Each row is a point on a landscape with many valleys, with its height.
A ball rolls from a point to whichever of its 4 nearest points has the largest drop for the distance, and stops where none of them is lower. Distance is the straight distance between rows; heights are no part of it.
Z_371: [ 17 -11  23  -6  12  31 -34  -7]  (h 5.28)
Z_370: [  8 -14  24 -27   1  27 -37  -1]  (h 6.55)
Z_781: [ 12  -9  27 -24   5  26 -35  -2]  (h 6.20)
Z_474: [-11   7 -16  15 -11  -3  14  -1]  (h 2.32)
Z_170: [ -2  10 -15  -4  10 -43  18  -3]  (h 0.92)
Z_522: [-10  24 -14   4 -18 -30  21  14]  (h 0.48)
Z_118: [ 11 -10  30 -30   3  18 -40  -2]  (h 6.57)
Z_149: [ -4  -6  -5 -23  13 -54  10   2]  (h 2.70)
Z_420: [ 16  10  33 -17   8  16 -42   2]  (h 5.33)
Z_320: [ 13  -7  27 -22   2  21 -36   8]  (h 6.78)
Z_348: [ 1 -4 -4 19 -5 19  5  1]  (h 0.61)
Z_629: [  9  -9   8  10   6  37 -12  -9]  (h 2.49)
Z_632: [ 14  11  35 -26  -4  11 -36  13]  (h 5.84)
Z_821: [  5 -16   2 -12  30 -53   4  -3]  (h 3.49)
Z_689: [  3   3   2  15 -10  30   5   8]  (h 2.84)
Z_684: [-23  -5 -29 -11  -4 -12  15  -2]  (h 7.63)
Z_187: [ -9  -7 -25   0  22 -26  15 -16]  (h 2.85)
Z_699: [-15  -8 -11   3 -13  19  11   0]  (h 6.34)
Z_610: [ 2  8  5 22  0 25  7  1]  (h 0.79)
Z_535: [ 23   4  32  -3   9  19 -39  -5]  (h 5.16)
Z_226: [  7  19  -8  12  11 -45  22  -3]  (h 1.21)
Z_497: [ -2  15 -11  23  -8  -3  18  -2]  (h 1.81)
Z_213: [17  2 19 21 -4 29 -7 11]  (h 4.87)
Z_998: [  5  -7  16   2 -16  25  -6  23]  (h 3.67)
Z_59: [-13  -1 -23   9  -3  10  11  -8]  (h 2.76)
Z_934: [ -4   2 -15  20   2   9  13 -17]  (h 1.67)
Z_163: [ -7  18  -6   2  -3 -40  18  11]  (h 2.25)
Z_863: [ -8   4 -13 -17   2 -51  15   9]  (h 2.00)
Z_573: [  2  15  -3   4  19 -49  13  -5]  (h 0.67)
Z_919: [ -1  -3  -2  -8  17 -58   9  -2]  (h 2.11)
Z_686: [ 14  -2  23  -6  -1  26 -25   6]  (h 6.16)
Z_402: [ -4  11 -21  17  -3  -9  16 -12]  (h 1.76)
Z_786: [  0  12   8  15 -22  19   5  19]  (h 0.26)
Z_842: [  1  25 -11  22  -7 -22  23   6]  (h 2.22)
Z_626: [ 0 -9  5  7 -6 32  0 -1]  (h 2.80)
Z_808: [ 16  -2  25   3   0  25 -17  11]  (h 4.66)
Z_740: [-14  11 -17   4 -10 -12  19   1]  (h 4.95)
Z_274: [-13  16 -16  12 -12 -16  21   2]  (h 3.26)
Z_121: [-14 -12 -11 -25   7 -47  17  -1]  (h 2.92)
Z_902: [ -5  -6 -19  12   4  14   8 -18]  (h 1.44)
Z_168: [  6 -12  14 -15 -15  30 -16  13]  (h 0.39)
Z_199: [  2 -21   1   3  -1  39  -5  -5]  (h 2.28)
Z_720: [-18   2 -21  -9   0 -37  19  -1]  (h 3.31)
Z_702: [  1 -13  14  -7 -11  35 -17   5]  (h 3.44)
Z_322: [ -4  -4  -3   4 -16  22   3   7]  (h 7.31)
Z_952: [ -7 -17 -12   0  -9  28   2  -7]  (h 1.65)
Z_946: [-15  -3 -26   7  11 -10  18 -24]  (h 3.19)
Z_681: [ -1 -11  -5  14   2  27   8  -9]  (h 0.93)
Z_668: [ -8  10 -19  -5 -12 -30  21   5]  (h 3.17)
Z_415: [-10  -2 -19  -7  21 -47  12 -12]  (h 2.02)
Z_717: [ 20  -4  26   0   7  28 -30   1]  (h 4.98)

Two balls start at each pair of points below. Name the first point that both come to, or write none.
Z_199, Z_699 => Z_681
Z_121, Z_934 => none
Z_213, Z_629 => Z_348

Call two points neighbours if one is among the 4 nearest of the other. Go from one point of each pair to the other, from neighbour to neighbour, staying as low as possible. Name the highest point that can't be avoided.
Z_168, Z_573 => Z_702
Z_522, Z_786 => Z_842
Z_348, Z_786 => Z_610
